Each row is a point on a landscape with many valleys, with its height.
A ball rolls from a point to the lowest of its 2 nearest points, and stops where none of them is lower. Distance is the straight distance between rows; heights are no part of it.
Q9 h=31.5: [ -1  -4 -57  15  19 -15   0  29  46   3  13  32 -24  51 -13 -40  36 -12
 -27   0 -23  15 -35 -48   9  -4  -6  24  21 -45   6  -6   6 -18  15 -15]
Q528 h=51.2: [-15 -14  -7 -27 -14 -12  15  21   8  36   4 -21   5   3   9   3   6  10
  -5  -3  -7  32  17  32   9  -5  14   6 -60 -22  20  26 -24  11 -14  11]
Q523 h=27.3: [  4 -18  23 -21 -18 -30  -4 -16  -4  22 -12 -51  -6 -33  20 -11  -2  27
  10 -25  11  -2  24   5 -11 -14  25 -10 -39  21  18  16 -26  22  -6   4]
Q850 h=26.8: [ -5  18 -13  -5  -1  27 -22  -2  14  58  27  -7  29  11  -8 -12  12  -3
  -1 -13  15  27  -8  -8   3 -36  27  -7   9 -17  11 -12 -29  -1  18   5]
Q764 h=46.3: [  6  34  13 -11  18  35 -19 -15 -38  -5  14   2  40  -7   5  45 -28  17
   9  17   7   1  32  39 -10   9  26 -21 -26  34   4   6 -12   0  25 -18]
Q549 h=81.1: [ -8  -3   3   6 -46  -7 -43  -5   9  22 -34   0 -11 -12 -26 -24  -2 -42
 -16  34  -5   3   2 -13  -3 -49  22   1   2  24 -29  38   4 -25 -29  13]
Q581 h=42.2: [ 10  19  16 -28  49  -8   5 -16 -21 -12  -1  -5   7 -28  21  52 -31   6
  23  19   6  17  23   7 -25  -1  -8 -13  18  31 -12   2  -5  -2  33  11]
Q30 h=82.1: [-14   4  13  -4 -43 -10 -31 -13 -16   2 -34 -17 -12 -49 -24 -16 -14 -15
  -6  11   8 -25   7   0  -8 -43  20  -7 -26  22 -29  51   9  -7 -33  14]
Q654 h=55.7: [-24   4 -14  23   7  17  20  37   6  -6   7  31   4  55 -12   9 -13   7
 -12  32 -44  34 -16 -19  26  33  -6  31 -14  -3  -3 -16  15 -12 -13   3]
Q980 h=80.1: [-13 -14 -19 -55  20 -45  13   5  -2 -17  -4  -1 -33 -25  12  -7   4   5
 -31  13  24  -8   6 -27 -10 -28 -20  18  19 -22   5  42  -3  25  -1  11]
Q913 h=52.8: [ 32   6  17  -2  -4   9   8 -51 -23 -39  -7  26 -15  -6 -23  -9   3 -21
  18 -27  30 -20   2  10   7  -5  -9   3  44  20  -5 -27  -1   6   7  -2]
Q28 h=37.0: [ -6  12  11 -21  44 -29  24 -37 -12 -23 -10  -2 -30  -1  42  35 -14   8
  11  20 -16  -2  37 -11 -40   4 -17  -3   7  45   9   2  -1   9  26   4]
Q677 h=42.8: [ 36 -15  -4 -14  -5  15  26 -14 -23 -33  26  26   8   4 -24   0   4   2
  -6 -11  23  41 -22  27  38  34 -25 -11  -5 -33 -11 -35  16  -3  33 -18]
Q719 h=72.4: [-39   5 -61 -23  25  -2   0 -27   9  45  10  -5  -6   5 -11   5  33   1
 -28  31   0  15  -3 -11 -42 -41  21  35 -35  15   9   6 -15  -6  -4   6]
Q342 h=77.2: [-28 -17   2   2  16 -23  -3  12  22  16  -9 -33 -31   9  40  22  -1  -6
   2  21 -35   3  32 -46 -27  -6  -3   0  -2   4  12  24 -23   6   0  25]
Q318 h=78.9: [-27   6 -36 -11  20 -12   8  47  12  44 -20   5   2  -6  11 -23  25 -10
 -17   1 -10 -15   2  -9 -15 -18  -3  32  -6 -49   5  32   8   8  -6 -18]
Q24 h=49.6: [-11  21  16  22   5  38 -24  -7 -20   5  28  11  36  20  14  46 -16   6
  14  43 -10  11  19  10   9  13  17 -18  -7  31   7 -25 -14 -11  39 -15]
Q843 h=57.5: [  6  -4  12   0   1  25  28 -11 -18  -7  12  21 -15  21  -2  16   7  -5
   8  12   8   6  -5  40  -7  22 -28   3   8  13 -22 -14  27 -22   0 -13]
Q975 h=34.6: [  1 -27   1 -39   0 -42  16   5  25  18  -3 -38 -11 -13  23 -21  11  34
 -14 -19  21 -11  -5  -4  -7   1  14   8 -26  15  36   8  -4  34 -18   6]
Q550 h=33.8: [  6 -18  35  19 -32  13 -25  -8   7   1 -12 -12  16  18 -33   6  -9  -2
  14  -9 -11  40  -4   0  19 -19  26  -8 -22  25   6   6 -31   2 -24  32]
Q437 h=12.9: [  2 -17 -18  -2 -14 -13   4  10  24 -10  19  15 -46  32   7 -35  22  -5
 -27  22  -8 -21 -11 -20   4   4 -26   8  31  -7   4   3   4   2   9   1]
Q440 h=33.7: [ 17  -6   6 -28  33 -28   4  -9 -20 -36  -8  12   1 -25 -17   4  -4 -16
  -1 -11  17 -21  13 -23   7 -10  -6 -14  31 -34  20   2 -21  24  39   1]
Q386 h=15.4: [  5   0 -10  -4   1   1  -2 -10 -30 -33 -12  29  10   2 -58   5 -30   8
 -19  30  12  10   2  18  11 -13   7  26  -9  24  -7  24   2 -15 -45  18]
Q773 h=71.0: [-35   6 -42 -25  -9   5 -30 -22  25  50   9 -14   8 -20 -26 -14  23  -6
 -30  30  19  26 -29  21 -29 -53  33  30 -33  15  -3  24  -1 -22 -24   4]
Q925 h=44.6: [  8 -10  31  17  16  30 -24 -52   8  -2  -9  -9  28  27  -7  44   5  -8
  10 -18  22  14 -13  13  -3  -7  22   4 -18  32  14 -52  -7  -7  16   5]
Q916 h=52.4: [ 18   9 -32  -9 -47  -6   7  10   3 -15  27   8  -1  24 -37 -53  -9  18
 -26 -16  -4  23 -22   5  43   5   8   9  -8 -19   3  14 -13   9 -24  22]
Q713 h=85.6: [  4 -13  12  18 -11 -27 -31  12  36 -26 -25 -20   8 -22 -28 -21 -22   7
 -13 -11   6 -28 -26  -4  19  -7  10 -11   6   8  -7  25  15  -2 -65  30]
Q917 h=42.7: [ -3  15 -48  17  -3  16   0  11  18  35  15  16  13  48 -26 -31  30 -19
 -21   1 -23  24 -18   5   0   0  17  39 -10 -10  15 -24  -3  -5 -15  -3]
Q983 h=53.5: [  7 -30  43  19   6   8 -17  -5 -18 -31   0  -4   3  -8   7  55  -6   7
  22  20   5  -6  11  25  -7  24 -18 -31  -3   7 -11 -13  12 -18  -9 -14]
Q603 h=39.1: [ -6 -38  32  26 -24  26 -50 -12  12  -3 -15 -20  10  17  -7  22  -7 -14
  16  16  -4  16   7  17  11   9   8 -14 -34  17   4 -11  -1 -22 -36   8]
Q709 h=67.7: [-43 -19 -14  -5  11  22  -1   8  23  59  30 -19   7  -5  29  27  -2 -15
  -1  43  -9   7  11   7 -31 -15 -10   0 -38   2  -5  20  16 -20  11 -12]
Q532 h=28.1: [ 17  -6  -6  15   5  20  12  35  -9  20   1  23  24  19 -12  15   3 -13
  13   3  14  47   4  11  33   5  -7  -8  -4 -63  -9  -9   2 -28  25 -10]
Q13 h=65.9: [-50   8   4  21  25  17   2  27  15  49  19 -20  22   7  49  34 -18  14
  19  41 -14  22  22 -25 -12  -2  -9 -20 -14  -1   1  10  -1 -15  13  12]
Q405 h=47.1: [ 29   9  21 -21  -2 -18  30 -39 -37   0 -30  -1 -41 -36  22  10  -5 -18
  39 -24  -3   1  54  23 -40  11 -20  -6   9  23  -3  -1   0  15 -16   2]
Q479 h=84.8: [  1 -25   2 -10 -46 -47 -24   3  20 -27 -11  -8 -11 -34 -18 -40   3  -4
 -27  -3  14 -44 -15   0  11 -13   2 -12   1   8   7  34   9  14 -47  11]
Q984 h=40.9: [  9  -4  31  23   7   8 -17 -52 -18 -24 -27  -7  -4   8 -12  32   9 -18
  22 -11  -4 -30  21  13 -13 -12  16  14 -19  46   1 -34   3  -7  -3  -2]
Q568 h=46.6: [-41 -19   7  33  40   5 -15  -2   9  -7 -12   2  -7   9  15  28 -19   9
  -3  32 -13 -29  -5 -10 -18   6   7  18 -26  41  -4  -3  28 -19 -27   9]
Q149 h=54.4: [ 30   0  32  15 -18  31 -11 -18 -13 -38  10  18  12   0  -3  20  30 -17
  14 -23   9 -32  -3  34   2  33 -16 -36  14  -8  -2 -51  14   1  28 -44]
Q66 h=58.4: [ -9  14 -14   7  24   5  62  32   8  -6  -6  46 -23  53  13  19  -2  -4
   6   9 -33  47   1 -34   2  23 -16  25  15  -3  -4 -16  18 -15   8   5]
Q842 h=47.4: [-14 -36   6   9   2 -20 -34 -24  -4  -7 -22 -33  -1  -9   1  28   8  -7
  -6  20  -5 -42  28  -7  -4 -10  33  15 -71  34  10  -5  -6 -10  -1   6]
Q853 h=46.5: [ 21  32   2 -17  39   1  32 -17 -27 -28  12   5   8 -17  -7  16 -22   7
  14  -4  18  -1  -4   7   0  16 -15 -11  26   6  -8  -6   2  -1  25  -3]
Q631 h=40.3: [  3  -7   0 -33  27 -31  38   9   6 -14   4 -17   2 -27  14  -9 -12  48
  -6 -28  20 -27 -10   5   6  28   6   5 -23  -2  58 -11   0  49   4  -6]
Q4 h=33.1: [  0  20 -18  -7   9  -2 -23  11   5  38  30 -24  34 -19   4 -12  26  14
  -3 -13  20 -12 -13 -22 -11 -35  21 -17  26 -37  18  -9 -42  12  61 -23]
Q604 h=46.4: [-13 -22 -30  18  -3   2 -32  11  47   8   2  -6  15  46 -20 -17  42 -15
 -29   3 -31  13 -33  -4  23  -3  29  20 -21 -19  36 -33  -4   1 -16  10]
Q5 h=76.2: [-23  30 -28   7 -17  -3 -12 -10  -4  35 -45  -9 -25 -27   1 -32  11 -13
  -9  -9 -14 -43   0  -8 -36 -32   8  25  -6  26 -25  15  15  13 -32  -3]
Q903 h=43.1: [ 26 -13  36 -35 -10 -37   7 -34 -36 -26 -22  -2 -29 -42  -7 -10  -2 -16
  30 -17  17 -20  39  15 -17  -2  -3 -13   3   3  22   7   4  21  -6   4]
Q708 h=31.9: [ 50  -5   6  16 -19  11  19  20 -23 -30   5  14  21   0  10  10   5  -8
  20 -23 -16  16  15  18  35  48  -1 -47   7 -50  21 -25 -14   7  39  -7]
Q715 h=63.6: [-29  27   0  30  23   9  26  40  -8  42  -4  -1   3  -5  60  27 -10   9
  30  25 -42  20  48 -11 -13  14  -9 -26  10 -10  -4  28   8  -2  -3   8]
Q292 h=48.5: [ 31   0 -31  -6 -19  14 -23  -3 -18  -1  46  35  -8  13 -33 -23  11  -8
 -10  26  28  -3 -22  -6  22  -4 -17 -13  38 -25 -27  -9   2 -22  49 -32]
Q887 h=52.2: [ -7   2   4  14   1   9   6  -3  -2  -2  27   1  13  22   5  33 -16   6
   0  46  -1  22  -8  -3   2  10  -9 -24  17  18   2  -9 -15 -17  32   8]
Q943 h=36.4: [ -4  -8   1   5  33  -6   9  27 -33 -43 -18  39  11  -1 -20  31 -38   1
  11  20 -13  12   6 -11  15  14   0  11  12 -16  -6   7  11 -16 -33  11]
Q424 h=33.0: [  0   5  10 -28  28  -2   4 -28  -5   7   4  -5   4 -18 -18  -3 -24  18
 -15 -16  39   3 -16  31  -5 -11  -6  12 -13  11 -17  10  14  -4 -18   1]
Q699 h=42.3: [-10  14  13  -1  12  41 -15 -26 -30   9   7   4  39 -13 -19  35 -21  17
  -1  -7  23 -16  11  44 -12 -10  22   4 -53  33 -13  -8  10   0 -12 -17]
Q988 h=60.4: [-12  41 -11   6  11  -9  22  33 -26  10 -15  -5  -5 -11  42  -3 -22  21
  18  -8 -37   7  50 -28  -8   4  -1 -11  23 -11  -4  40  -9  26   0  15]
Q299 h=43.4: [-20 -46  28  27  -1   5 -53 -21  26  16 -26 -33   1  -2   6  20  -3 -24
  13   3  -7   3  17 -18  -5 -23  38   3 -38  23   7  -9 -11 -32  -2  18]
Q674 h=35.8: [-21  31  -6   4  25   9  39   8 -35  -4 -28  38  -9  31  -1  31 -31   6
   7  39 -27  37  35 -12 -10   8  12  39  10  24 -11   0  11  -7 -20  12]
Q541 h=18.1: [  3  -7 -26   4 -17  26 -17  27   6  42  27  -6  24  29 -18  -7  14  -4
  -4  -1   7  55 -11   5  38 -22  26 -11 -17 -51   0   3 -28 -17  19  -3]
Q683 h=55.6: [ 20  11  -3  20 -24  18   9  32  -1   1  12  -1  16  23  -2 -33  -8  11
   5 -35  -4  35 -22  -8  36  14  13   8   5 -30  -8  -7 -15  -8  -1  20]
Q540 h=44.7: [ 10  24   7 -19  16  -4  46   6 -24  -2   1  -2  10 -39   5 -28 -16  32
  10 -48   4 -43   6  13  -2  42   5  -6   5   0  40  -9   9  45  -5 -18]
Q738 h=82.6: [ 26 -38   8  -1 -24 -21  14  19  22 -45  -9   8 -28  24 -10 -14  10  -2
   1  -7  -8  36 -15   6  35  51 -32   1  11 -22  -1   4  10  -3 -29  24]
Q387 h=38.2: [ 57 -11   1  -2  -6  -2  44   3 -26 -50  -3  31  12  -1 -15  33   4  -6
  13 -13  -6  58  -3  29  42  61 -15 -34 -10 -46   1 -32   1   8  32  -9]
Q569 h=25.7: [  3   8  -5 -22  -4  -9  -9 -24  -7   2  -2   6  -2  -5 -40  -5  -5 -12
 -22  14  18  14  -1  14  -4 -41  13  23  -9  17  -5  10  -9  -7 -19  14]
Q492 h=27.8: [-10  22   0  -8  20   2  29   4 -37 -36  -7  33  -3   6 -28  15 -47  16
   4  23 -14  37  14  -8   7   2   7  14   6  25 -12  20  -7  11 -30  36]
Q816 h=78.7: [-11 -17   1 -18  10 -40   8   7  16  -8 -13 -10 -53  -3  25   0 -10   3
 -19   9 -18  12  18 -33 -18 -13 -27   1  19   7  -8  46   6   9 -20  22]
Q456 h=48.8: [-10  14  -7 -38 -18  -9  25  18   0  43  10 -25  -5  -7  27 -11   9  19
   0 -12  -4  34  30  19  -5  -1   7 -10  -5 -10  20  27 -42  31   7  16]
Q216 h=54.9: [ -3 -11   5  -6   3   1  36 -12 -17 -32  34   9  -9  16   7  29  -7  15
  -8  40  -1  20  -9  10  10  50 -48 -27   0  11  -6 -11  13 -15  24  -4]
Q189 h=49.3: [ -2  13   9  -5 -22  -4  32  39   8  16  -2 -14   2 -27  37 -50  -4  36
  17 -49  -8 -34  12 -11   2  28   6  -8  18  -3  25   8  -7  41 -15 -12]
Q442 h=63.3: [ 20   9 -19  30   8  -3  41  29   0 -31   5  36 -10  19  10  -7 -19   7
  19  -7 -21  23  -7 -59  29  33 -25  -4  27 -29 -15 -14   4 -10  52  -1]
Q466 h=41.9: [-27  -2  18  19  24  11  27   6  -7 -27  -8  26 -16  23   8  37 -21   6
  16  41 -35   7   3 -16 -25  23 -18  15   6  44  -8  -8  18 -22 -37   9]
Q175 h=43.2: [ 11   1  15   9  38  -3   6  35 -35 -14 -32   9  12 -26  -4  29 -27  -4
  26   5 -16  12  52  -1  -2   3   8   3 -13 -27  -8  25  -6  -8 -33  10]
Q698 h=83.9: [-14   4 -31 -12 -68 -36 -23  -6  25  -2 -22  -4 -26 -37 -17 -49  25 -19
 -31  23  -2 -42  -5   9 -11 -26  19  12 -10   9   5  35   2   4 -44   7]
Q770 h=83.0: [-13  -2 -11  -6 -53  10 -25  -6  -7   0  -2  -1 -10 -44 -21 -16   8 -10
 -16  25  13 -54  -8  27 -16 -28   6   5 -25  20  -9  26  17  -1 -37 -15]
Q323 h=43.8: [ 12  29 -18 -45  -7  -3  18  -5 -21  24  34 -21  22 -30  12   7  -4  24
   4  -2   0  13  31  29  -2   9  13 -18 -24 -10  26  17 -34  27  35  -7]
Q662 h=50.6: [ -4 -34  18  -3   4 -16 -21 -12 -12  -7  -6  -5 -10  -4   9  42   7   1
   4  28   0 -12  24  15  -9   1   4  -9 -41   6  20   1 -10  -7   8   3]
Q636 h=73.7: [-28   7 -25 -23   2  -7  -6 -14  11  33   8 -25 -11 -20  18  -3  16   8
 -27  16   7 -17  -1 -16 -34 -33   1  19 -16  10   8  14  -9   7  16 -11]
Q254 h=51.3: [ 18 -11 -14  -5 -24   7  -8  13 -23 -22  22  23  -6  -8 -27 -28   0  -9
  -8  13  18 -21 -16  15  22   8 -20   3  20 -31 -29   9  20  -9  -1 -21]
Q498 h=23.8: [ -4   2 -54 -21  14 -32   7  15  31   2  31  13 -36  -1  -5 -51  38  14
 -36   9  -7  -9 -25 -48  -1 -12 -16  18  27 -32   5   3  -5   2  18 -14]
Q58 h=80.0: [-18 -13  -3 -11 -22 -36 -20 -15  28   7 -28 -11 -48  -4  12 -17  15 -24
 -16  34  -5  -7   8 -26 -21 -39  -5  10   6  22 -23  42   2  -3 -22  25]
Q417 h=74.8: [-25 -17 -17  10 -24  -1 -43 -18  43  51  14 -33  -4   0   9 -12  37 -14
  -6  21   6 -19 -17 -13 -23 -32  10   1 -13  10   9  -3 -13 -14  18  -8]
Q512 h=68.1: [ 46  55  -7   4  -6  34 -12 -11 -51 -68  31  45  31  -9  -7  22 -31  -1
  10  10 -17  -2   1  15  42  43  10 -28  11   8  -9 -22  -5   3  48 -26]
Q29 h=53.0: [-35  -6 -14  33  15  32 -10  17  25 -14  -7   9  33  49 -22  17  -3   5
  -9  28 -24   7 -40   1  22  31  -1  26 -25  13   6 -21  21  -7 -41  18]
Q367 h=49.9: [-30 -22  11  35  15  10  -1   1  22 -11  -7  -2  12  26   1  11  13   3
 -11  10  -9 -38 -28  11 -10  23 -15   2 -40  19   1 -16  36  -7 -34   2]
Q957 h=48.3: [ 17  10  21  10   7  25 -19   8 -39  -6 -17  20  33 -14 -11  32 -21 -20
  34  -8   5  10  35  35   2  -8  19 -14  -6 -25  -9  11  -3 -12 -16 -18]
Q420 h=43.3: [ -1 -20   5  12  -4  -6   4  -5  29 -18  30 -14   4  49   2   5   2  19
 -19   1 -22  23 -21 -18  25  27 -11 -14 -12  -1  26 -20 -20  18  24  24]
Q973 h=40.8: [-11  21 -16   0  10  14  15  12   7  41 -17 -13  23 -13  -6 -21  -7  29
  -8 -46  14 -15 -19  30  -7  -7  23  32 -28  -3   0   2  26   9 -54   2]
Q467 h=69.7: [ 42  49  -1   5  23  14  12  10 -38 -47   8  36  49  -9  10  54 -25  -2
  37  27 -16  35  12   2  35  46  17 -37  17  -2 -15 -18  11 -13  48 -20]
Q410 h=15.7: [-18 -51  26  15   8 -11 -12  -8  46  11 -11 -30 -36  -1  39  12  13 -11
  -1   5  13 -37  -3 -20 -34  -7 -24  -6 -10  21  -6  -9  24 -14   3   2]
Q771 h=45.3: [ -4   4   3  14 -18  16 -10  -4  20  14 -20  -5  13  -4 -24 -19  -1  -8
 -16 -18  13  -9 -31  43  -9 -12  20  24 -29  13  -8   6  23  -6 -50   2]
Q389 h=51.8: [ 28   9  35  21   4  37 -25   6 -28 -23  -4  17  41  -7  14  56   5 -17
  28 -20  15  -6  21  32  -3  15  11 -37  -9 -15   3 -24  11  -4  20 -43]
Q700 h=77.5: [-17  21 -23  -2  13   3  -1  18  -7  27 -24   8  -3 -23  -9 -29  19  -4
  -8 -34  -5 -53  -5  -8 -21 -26   7  26  17 -27  -7  10  16  16 -16 -19]
Q993 h=23.7: [ 44 -15  22   2 -35   5  -4  24 -16  -3   3  -4  11  -4  -4 -18  18  -9
  16 -45  10  -1   4   5  29   4  -3 -29  16 -53   8 -24 -30  16  19 -15]
Q727 h=36.3: [ -2  12  14  21   7  10 -34 -32 -18   1 -29  -5   6 -19   6  16 -14 -13
  23  -7  18 -38  17  -4 -30 -40  13   6   5  41 -29  -8   5 -17   6 -10]
Q402 h=39.0: [  3 -14   1  22  -1   7   5  11  34   6  20  -9  20  52   7   2  25  -3
   5  -1 -15  32 -32 -20  30  35 -18 -31   0 -32  23 -48 -13   4  60 -12]
Q769 h=32.3: [-15   4 -26   6  51   1   1  10  51  32 -24   4   3  32  -6 -16   9 -13
 -23 -13  -8  32 -18 -20 -11 -30  12  51  10  -4  -9   2   9 -17 -28   6]
Q632 h=24.2: [-11 -31   2   8  21 -19 -26 -25  37   0 -11 -23 -16 -16  19  -2  13   1
  -2  -6  33 -58 -33 -14 -18 -30  -9   4  15  20 -13 -15  27 -14   1  -3]
Q891 h=33.3: [ 15  45 -20   6  -5  30  15   9 -14  34  27   6  39  39   5  -2   6  11
   6 -12 -12  47   0  -1  18 -14  25  -4   4   0  24 -26 -39   7  43  -4]
Q596 h=21.8: [-21  16 -12 -21  47  -9  25  -4  31  40 -16  -4 -15  26  18   4  -7   0
 -15 -15   9  57 -19 -35 -17 -28 -11  28  35  -3 -27   9   7  -7   3  21]
Q873 h=31.1: [  4  10  -1  -8  -8   4   9  -3   8  19  36 -12   9  -6  19  -9  25   5
   0  -4  -1 -17  -2  -2  -6   4  -3 -21  27 -15  12 -19 -21   6  65 -18]
Q735 h=38.8: [ 27 -21  12 -47  -8 -46   6 -15 -13 -38 -17   2 -29 -18  -6 -13  13 -30
   1 -12  16 -10  26  -9  15  -9 -10  -2  16 -22  33   9 -16  37  12  16]
Q408 h=15.2: [ 11 -13  20 -19 -40 -21  -7   8  27  36 -24 -42  -2 -29   2 -32 -10   5
 -10 -31  23  10  -7  14   8 -17  29  -1 -28   3   5  33 -14  10 -35  32]
Q340 h=34.7: [-15   2  -6   9  28   4  18  21  28  11  12 -13  14   5  -1 -22  -4  36
 -24 -39  10 -34 -50   2   0  12   0  17 -14  -4   5  -6  23  11 -18  -3]
Q41 h=49.2: [ 11  13   0  11 -47  25  -1  -1  -3  -7   7   8   8  14 -40 -37 -20   3
 -13 -24   6   8 -26  34  29  15   4   7  -4   8 -15   5   8   5 -49   5]
Q566 h=55.1: [ 43 -22  38   0 -28   7  -8 -33  -9 -37   2   7 -16 -13  -1   0  12 -34
  25 -31  34 -13  -1  24   5  21 -19 -31  45  -4  -4 -38  14  -1  13 -19]
Q349 h=66.6: [ 41  35   1  33  -3  30 -30  12 -30 -51  12  45  47  19 -21  26  -4  -4
  19   8  -7   0 -11  -9  38  22  20 -16  31 -10 -13 -42 -13  -6  64 -25]
Q400 h=38.9: [ -1  46 -25 -27  -8  12  12 -15 -16   2  50   6  27  10  -1  18  -7  19
  -5  15  -6  21   3  17   8   3   8  -5 -14  14  21  -6 -35  17  52  -5]
Q500 h=75.9: [-31 -21   7  14 -28   2 -28  -2  33  42   8 -44 -10  -3  42   2  11  -6
   6  14 -10  -9  27 -20 -18 -20   7 -17 -11  15   5  21 -18  -2  15   9]
Q228 h=34.8: [  6 -17   8   7  21  19   7  16  10   4   7  11  36  36 -19  35  10   1
  -5  11  -1  36 -32   0  35  27 -21 -15 -15 -31   2 -46   1 -12  39 -23]
Q3 h=27.1: [  7 -21  25 -10 -28 -30 -24 -21  26   2 -16 -33  -5   2 -16 -15  -5 -15
  -2 -11   6  32  -2  -8   7 -41  20  -9 -16  16  14  20 -39   1 -12  29]
Q289 h=19.2: [ -7 -18   3  10  17 -18 -14 -12  10 -51  29 -14   6   5  -2  -4  -3  31
 -21   9  14 -49 -33 -27  21   9 -29 -29  16   5  19 -17   8  14  16   8]
Q169 h=31.0: [ -5  -4  12  12  18  -7 -19 -44  13  -9 -13  -5 -10  -9  -4   9  -8   0
  -3   3  28 -18 -14 -16 -21 -49   1  13  16  49 -19  -3  15 -25  -6  21]
Q858 h=53.3: [ -4  23  17  12  -3  11  14   9  10  41  -9 -22  -4 -15  35 -25  -4  18
   7 -56   1 -17  -7  -4 -15  -4  -1  -9  29   2  -6   5   2  14  -5   7]
Q220 h=41.3: [  3  19  14  26  15   1  -7  -2 -25  -2 -34   8  -4 -21  10   1 -14 -15
  30 -17  -6 -28  27 -14 -14 -13   4   3  34   9 -18  15  -3   5  -3   5]
Q756 h=27.0: [ 13 -29  11  18  18 -19 -27  -8   9 -33  -2  -9   9  -6  -5   8   8   0
   8 -19   7 -42 -15 -26   4  -4  -6 -17  22 -14  10 -16 -13   8  34   1]
Q748 h=27.9: [-16 -20  -1   1  11 -16  -6   4  34 -16  32 -20   9  -7   4 -22 -11  47
 -44   0  26 -38 -48  -2  13   3  -6  -5   8  17  11   5  23  10 -28   7]
Q828 h=59.9: [-10  -4   6 -26   7  -3  42 -25 -11  15   6  -3 -29  16  10  13   8  -4
 -10  15   1  16   9  35 -31  -1 -25  11 -10  35  -6  -8  14  -4 -11  15]
Q314 h=80.3: [-11 -11 -19  -3   1 -13  18  54  41  32   5   2 -15  18  19 -23  18  -2
  -8 -11 -23  14 -17 -15  10  11 -23  10  -8 -51   5  14   9  -5  -8 -15]
Q267 h=57.0: [ -8  28  11 -14  12 -21  16  18 -12  38 -28 -20 -23 -15  46 -18  -4   9
  18 -39 -13  11  25 -23 -19  -1 -17  -8  46 -12 -11  27 -14  35   1   1]
Q57 h=38.3: [-13   1 -33   0  14   0   4   0  49  46   1  11 -14  45  10 -27  46 -34
 -24 -12 -18  24  -8 -25 -24 -22   3  42  15  -8  18 -14  -1 -12  -5  -3]
Q67 h=47.2: [-11  -9 -12  13 -24   0  -5  -6  31   4  13 -17   4  28  -8 -21  14   1
 -25 -18 -17  -4 -17 -13   7 -14  23   7  -5   8  24 -19 -25   7   2  28]
Q294 h=81.6: [ 24 -32 -18 -17  -9 -20   7  26  34 -12  10   7 -15  12  -9 -26  11   2
 -15  -4   7  32 -32   0  27  23 -32  13   9 -48 -15   7  21 -18 -13  -5]
Q416 h=47.0: [ 18 -25  14 -27 -28  -3  -2  20   8  26   4 -15  -4   2  -7 -14  14  -1
 -12 -16  14  23   3  47  15   8  -8   0 -17 -30  17   7 -12  14 -22   2]
Q802 h=38.1: [ -7   2  15 -22   2  11   0 -29 -25 -15  16 -12  15 -19 -13  11  -7  15
  -9  -4  23 -27  -4  39 -12   8   0   4 -27  11  10 -10   4  19   0 -16]
Q472 h=54.5: [ 22  11   0  15 -15   5 -12  28 -19 -26 -11  20   4 -32 -25 -32 -20 -10
   7 -27  13 -26 -12  -2  17   5   3   5  26 -34 -36  35  21 -12 -44  -7]
Q19 h=69.4: [-47 -17 -20 -13   0  15 -14 -16  26  52  13 -38 -12 -18  15   0  -7  -2
 -29  32  15  15  -2  23 -27 -33   6  21 -40  31 -20  31  21 -23 -24   2]
Q181 h=55.5: [  1   6  27  24 -28  18 -34  16 -23   8  -6  -8  17 -28 -25  -5 -31  -2
  20 -16  13 -14  -3  -1  15 -12   9 -23  20  -4 -31  28  18 -13 -35  -3]
Q788 h=50.1: [ 13  47   2 -21  20   9  21 -39 -48 -46  -1  33  -9 -17 -27 -16 -24 -20
  21 -13  11  -6  19   0   7   5 -14  16  49  25 -18  -3  14   0   9  -2]
Q894 h=74.9: [-36  17 -31  -5 -19  -4  -3 -18  13  41  -2 -11 -21 -19  11 -32  44   7
 -27  -2 -10 -53   2   5 -44 -21  12  23 -29  28  14  -1   3  20 -10 -18]
Q99 h=50.7: [ 16  17  13 -24  -6 -20  35  -7 -36 -21 -41   6 -43 -35  15 -26  -3 -31
  33 -34 -27   2  45   3 -21  23 -23  -3  34 -11  -8  24   6  22 -32  -1]
Q754 h=31.2: [-20   1   7   2   8 -14  16 -23  -6  -3  -3  -6 -29 -11  33   5   4   1
   0  18 -13 -44  27  -4 -40   7  -9  -8  -5  40  10   1  11  12  17  -7]
Q476 h=46.1: [ 16  16  25  21 -14   8  21  19 -24 -11 -28  10 -18 -26  11 -22  -2 -22
  42 -31 -22 -24  17  -1 -13  31 -15  -2  46 -11 -18   2  10   2 -23  -7]
Q845 h=61.0: [  6  26  -3  31  17   0  39  23 -17 -22 -10  40 -21  27  18  14 -16   2
  22  11 -31  36  10 -52   4  23  -9  13  61   2 -28 -11  -4 -21  16   7]
Q867 h=45.9: [ 34  -3 -21  -7   4  25 -23 -14 -24 -37  41  30  21   6 -40  -5  22   9
 -13  11  35   8 -33   7  28  18 -19 -22   4 -26 -15 -37  17  -6  52 -37]
Q905 h=52.5: [  9 -11  40  25  -8  30 -14   5  -1   2  -3  -8  14  -8   5  17 -17  18
  40 -22   3 -10  -4  29   0  13  -8 -14   1   3 -23  -3  14 -17 -32 -11]
Q792 h=65.1: [ 20  14  -7  40  10  13  -9  20 -18 -32   7  33  21  25 -13  -7 -18   1
  22   1  -1  -3 -19 -46  33   9  -3   5  35 -30 -33 -22  -4 -19  51 -20]
Q301 h=23.6: [ -1 -18   8  16 -16 -13  11   8  13  -3  22  -5 -21  14  34   4  16   0
   0  24 -10 -38   1  -7 -17  19 -31 -18  16   5  11 -18   3   2  32 -17]
Q83 h=43.0: [ 12 -20  19 -24 -26 -17   1  -6   5  -8  -8  -2 -24  -4 -15 -13  24 -27
   2   4  17  -7   6  20   4  -2 -14   5   6 -23   6  12 -18   7   1   7]

For each start below, name the point where the ball stops.
Q843 | Q386
Q792 | Q492
Q5 | Q408
Q342 | Q408

Call two points neighbours if one is among the 2 nearest of the other. Go from one point of each pair to the other, from neighbour to neighbour, staying as low as possible. Name the highest point that can't be avoided.
Q492, Q541 | Q566
Q408, Q410 | Q925
Q905, Q408 | Q983
Q289, Q408 | Q99
Q596, Q437 | Q57
Q541, Q437 | Q4
